Each row is a point on a tangle of strands that fork, close into loops and nearly touch. The rows are in no order.
Points whose rows are less than 50.8 apart are linked; no others are. Some points are linked to none.
z_233: [ -4   4  18 -20 -15  -4  21 -11 -33 -17  18 -18   8   4  21  14 -12 -10
   1   5  -2   1 -27]
z_830: [-21  18   3   1   7  -5  14   6  11  14   1   0  -3  -6   0   5  -8   9
  -8  15  -6   7   4]
z_738: [  5  22 -31 -14 -18 -13  13  -3   2 -21   3 -24  -6 -13 -14  16 -36   1
  -7 -18   5  24  19]
z_545: [-13  13   4   6  18  -2   4   6  18  23 -10   2  -5   6 -12   8  -3  15
   0   9 -12   9  14]
z_944: [ 16 -26  -7  28  -7  -6  -5  28   1 -29  -7  -6  23  14   2 -25  12 -14
  -4 -18  24 -18   8]
z_474: [ 27  -4  -6  13  -1   4  32  13 -21 -24   2 -13  10  12   3   1 -30  -7
 -24 -22  10  13  12]
z_425: [ 15  -7   8  24 -14  -1  -9  21 -21 -17   3 -24  20  -6 -10 -17  16 -29
  35 -20  -6 -19 -12]
z_825: [ 18   7  22 -33 -18  -8  -4   3 -43  -4  34 -25  -9   1   6  -2 -15 -24
  17  -4 -18   5 -24]
z_512: [-16  14 -19 -17   3  14  -2 -22  14 -34   5  -7 -13  -8  52  -5 -22   1
  -8  14  -6   5 -29]
z_708: [ 10  -1  19 -18 -18  -7   4  -3 -47 -16  27 -21   8   5  15   5 -21 -19
   6 -10  -5  -4 -16]
z_127: [ 11  13  26 -17   2  32  12 -16 -24  24  18  37 -22   3   7   8  28   1
  11  13 -42   5 -35]
z_37: [ -1 -29  11  18  -3  -4  -6  -6  22   6 -19  13   6   5 -11  -9  23  11
  -7   9   5 -12  13]
z_193: [-12 -12  -7  24   2 -11  -6   3  29   9 -18   5   1  -4  -8  -6   5  14
 -13   3   8   3  24]
z_805: [ 11 -42  15   4 -17  -9 -16  -7  13   8  -5  25   3   9  -5 -17  26   9
  -7  16   5 -14   6]
z_651: [ 32 -40  13  -6 -18   0 -32   4 -16  21   9  18  -5  13   5 -30  12  -4
 -10 -21  17 -14  14]
z_903: [ 23 -12   3  16   3  -1  10  17 -19 -45   8 -17  27  17 -10   2 -20 -21
  -7 -29   4  -8   3]
z_384: [ -2   1  23  -8   8  22   6 -17   5  21   2  32  -4  -8   3   7  17  18
 -11  18 -20  -5  -9]
z_679: [ 18 -26  12   7  -1   8   2  -6 -16  18  -9  24  11  11  15 -13   9   1
 -28 -13  10   9  16]
z_899: [ 27  -8  11   4  -2   3  18  10 -37 -26   7 -14  19  13  10  -2 -33 -10
 -10 -21   5   4   1]
z_356: [-16   7  -2  30   0 -18   8  17  14 -15  -6 -25  13   8 -13  13  10 -10
  20  -2   7  -8   3]
z_146: [  9  -1  -4  25   5 -14  19  16   1 -33   1 -25  14  19 -11  15 -17 -10
   0 -21  10   2  12]
z_254: [ 19 -16  -2  12  -7   4 -18  37 -16 -33   8 -26  23  -6 -10 -28  15 -21
  27 -32  10 -35  -9]
z_59: [  9  -8 -20  33   8   5  12  33  11 -17 -21 -12  10  17 -14  -9  14   0
  11 -29  30  -5  14]
z_265: [ 26 -23  10  -2  -8   9  -4   2 -32  19   4  12   9  11  27 -23  -3 -11
 -14 -27  12   1   5]
z_69: [  8   1  12 -14  37  14 -13 -17  28  16 -11  27  -9 -13 -21  30  17  25
   4  15 -12  -4  21]
z_989: [ -6  21 -38  -7  -9 -31  -3   7  16 -21   3 -19  10  -5 -24  15 -30  -1
   5 -21  -1  12  22]
z_491: [-21  18 -25  -1  -3 -20  -5   2  17   0   2  -8  -1 -20 -14   0 -20   1
 -17  10  10   9  19]
z_976: [ -7  13   5  -6  27   9 -10 -12  22  29 -11  26 -11  -3 -20  16   4  25
   0   8 -14   3  18]
z_697: [ -9  -2 -11  36   1 -11   6  18  20 -11 -20 -20   7   9 -16   4  11   1
  20 -12  23  -8  13]
z_571: [ 17 -20 -10  34  11  10   9  22   8  -4 -21   3  10  20  -7 -15   5  -2
  -9 -25  17   2  21]
z_950: [ 17 -10  16   4   7  10  27  -9 -35  17 -10  -1  -2  11  23  -7  -9   4
 -17  -5   4  21 -12]
z_375: [ -3 -15  16  24  -6  -5   2   6  -3   6  -4  -6  15  13  -1 -11  18 -18
  14   6 -11 -13   2]
z_819: [-25  22 -22   1  11 -13 -13  13  30  19 -13   1  -1   5 -27  10  -1   9
  39  12 -16  -9   7]
z_657: [ 12 -29   3   3   4   3 -11 -15  22  12 -24  28  -5 -17  -6  -1  15  24
 -31   2  12  10  30]
z_731: [ 10  13  15 -34  -4  12   4   1 -43  20  26  -3 -30   9  21  -8   6 -18
  22  10 -30  11 -48]
z_99: [-28  28  -7   9   9 -16   2  18  27   8  -7 -20  -3   6 -26  23   4   1
  34  13 -15  -7  -2]
z_361: [-15  23 -47 -12  -8 -19 -17   2  10   9   3   0  -5 -16 -24 -10 -19  -9
 -11   3   8  16  22]
z_84: [-19  31 -30  -7  18  16  -7 -18   9 -35   0  -7 -18 -18  27  -5 -29   1
  -4  15   0  13 -30]
z_244: [-12   2  18  -9  -5  13   7  -6  -2  24   9  20  -1  -1  11  -3  21   1
  -8  25 -15 -10 -10]
z_463: [-20  19   3 -19   2  -1  21 -18  -9 -35   8 -21  -6 -10  20  20 -22  10
  -2  10  -1   8 -45]
z_220: [ 11  11  18 -27   5  21  11   2 -39  24  23  26 -27   3  14  -9  21 -11
  17  12 -42  15 -48]
z_206: [  9   9  25 -17   8  39   5 -25  -9  19  12  40 -12  -4  17  13  30  15
   0  16 -25  -3 -21]
z_320: [-12   4  -4 -22   0  27  -7 -19   6   6  -1  16 -15   4  56  -8  12   4
  -6   9   4   0 -30]
z_181: [ -2  -2  10  36   8   8  13   8  -2  10 -20 -16   3   7 -26   1  29  -5
  35  -8   5  -1   4]
z_656: [ 21 -24  22 -13  27  14 -11 -27  22   4  -8  28  -5 -17  -9  27  32  15
  -2  27 -10 -20  16]
z_836: [-24  31   9   5   8 -18   6   9  21  -5  11 -19   1   1 -19  22   3   1
  11  22 -22  -4  -2]
z_991: [-13  -1 -17 -23 -11  14  -6 -20  14 -11   4   2 -14   1  59  -8  -3  -8
 -11  10  10  -3 -29]
z_332: [-21  20  14  -9 -10   3  15  -1  -5  -3  20   2   5  -4  11   8   9   1
  -7  26 -15 -13 -19]
z_857: [ -1  10 -20  16   0 -26  14  16  13 -23  -3 -28   7   9 -16  20 -22  -1
   0 -18   5   4  22]
z_388: [-12   9  20 -16  -9  -2  23 -17 -24 -35  15 -19   1  -2  10  26 -16   0
  -3   5  -2   5 -34]
z_685: [ -6 -15 -18  21   4 -17 -21   1  40   8 -24  10 -11  -7 -23 -16   6  19
   1   4  14   6  28]
z_263: [  6   7  16 -37 -11   2   3  -4 -48  -3  31 -28 -22   7  21   1  -8 -21
  22   4 -14   5 -43]
z_379: [ 12 -27  18  -8   8   7 -11 -24  20  11 -13  34  -1 -16  -7  11  20  21
 -19  17   4  -9  18]
z_112: [ 18 -20  -1  13 -10  -2 -17  25 -16 -30   9 -12  26  11   3 -24  -3 -21
   2 -22  12 -27   4]
z_583: [ -2  11 -34  -4  -2  -6 -14  -4  14  28 -15  10  -9 -14 -18 -12  -9   6
 -18  -6   3  21  29]
z_602: [ -8  20  -9 -21  24  14 -15 -12  14  33  -9  35 -14 -12 -19   9  -7  23
  -4   6  -7  15  14]
z_928: [  5   9 -18   5 -11  -4  29   1  -8 -22   1 -23  -3  -3   3  11 -31   0
 -20 -13  11  24  10]
z_344: [-25  21  -9  17   3 -25   4  12  23 -14  -5 -37   6   1 -27  27   8  -3
  30  -1   1  -9  -2]
z_283: [ 11  -8  12  24  -6 -10  -4  12 -14 -10   2 -23  19   8  -7  -7  12 -29
  24  -7 -16 -12  -7]
z_309: [-15  -5 -20  -2  11 -11 -26  -7  38  20 -19  19 -10  -6 -31  -8  -1  13
   8   5   4   4  27]
z_862: [ 10 -25   8  27  -5  -6  -1  11  -3  -4 -10  -4  17  14   2 -18  13 -11
  -1  -5   5 -17   9]
z_279: [-15  -1   1  -6  -1  16  -4 -17  12  19  -5  29  -5 -25  12 -11   4  19
 -24  17  11  -2   0]
z_351: [-20  31  13  -2   0 -11  16   0  -1 -13  24 -13   7 -13  -3  22  -6  -1
  -6  26 -20  -9 -19]
z_494: [  2 -13   5 -22 -28  -3  -5  -6 -28   9  18  -6 -10   5  34 -11  -5 -18
  -1  -8  29  -5  -7]
z_546: [-22  32 -13 -13  10   9  10  -9   1 -27   6 -16 -15 -18  16  14 -29  10
   3  16  -2  13 -34]
z_223: [ -7  14 -25 -15  10   4 -15  -8  13  34 -12  24  -8  -9 -16  -2 -12  17
  -5  -5   0  26  24]
z_572: [  8 -23  10   7   3   8   2 -13   2  19 -18  24   4  -2   8  -4  14  13
 -33  -8  16  15  22]
z_756: [ 18 -44  18 -10 -14  -2 -29 -13  -3  25   1  24  -1  11  -2 -14  26   2
  -5   4   9 -17  12]
z_627: [-22  21 -14  -6  -1  -6   9  -2   8  -4   3  -5  -2 -24   6   4 -21   4
 -18  18  12  12   0]
z_509: [ 25 -19  13 -11 -20   5 -23  11 -30  27  16   5  -2  10  19 -32  -3  -9
 -12 -23  21 -10  11]
z_386: [-20   5 -23  -3  12 -11 -23   3  35  24 -21  11  -1  -5 -31   0   4  11
  33   1  -1  -5  13]

How many points has the smallest loop of links through each point below? Write - if it is on no loop.
z_375 -> 7
z_656 -> -
z_545 -> 9
z_903 -> 8

A piece is two or more points that can be reached from each other along the links. Count, over all rows, the pieces, the separate loops (a circle has one, a figure eight two, a Y none), the forks (points with three links) and the tips (points with one).
pieces -> 3
loops -> 3
forks -> 2
tips -> 2

Name the points in between on the shortest way along the links from the first point to the second, in order.
z_233; z_356 -> z_708 z_825 z_263 z_731 z_220 z_127 z_206 z_384 z_244 z_332 z_351 z_836 z_99 z_344
z_386; z_265 -> z_309 z_685 z_193 z_37 z_805 z_756 z_651 z_509
z_223; z_265 -> z_602 z_976 z_69 z_656 z_379 z_657 z_572 z_679
z_991; z_263 -> z_512 z_84 z_546 z_463 z_388 z_233 z_708 z_825
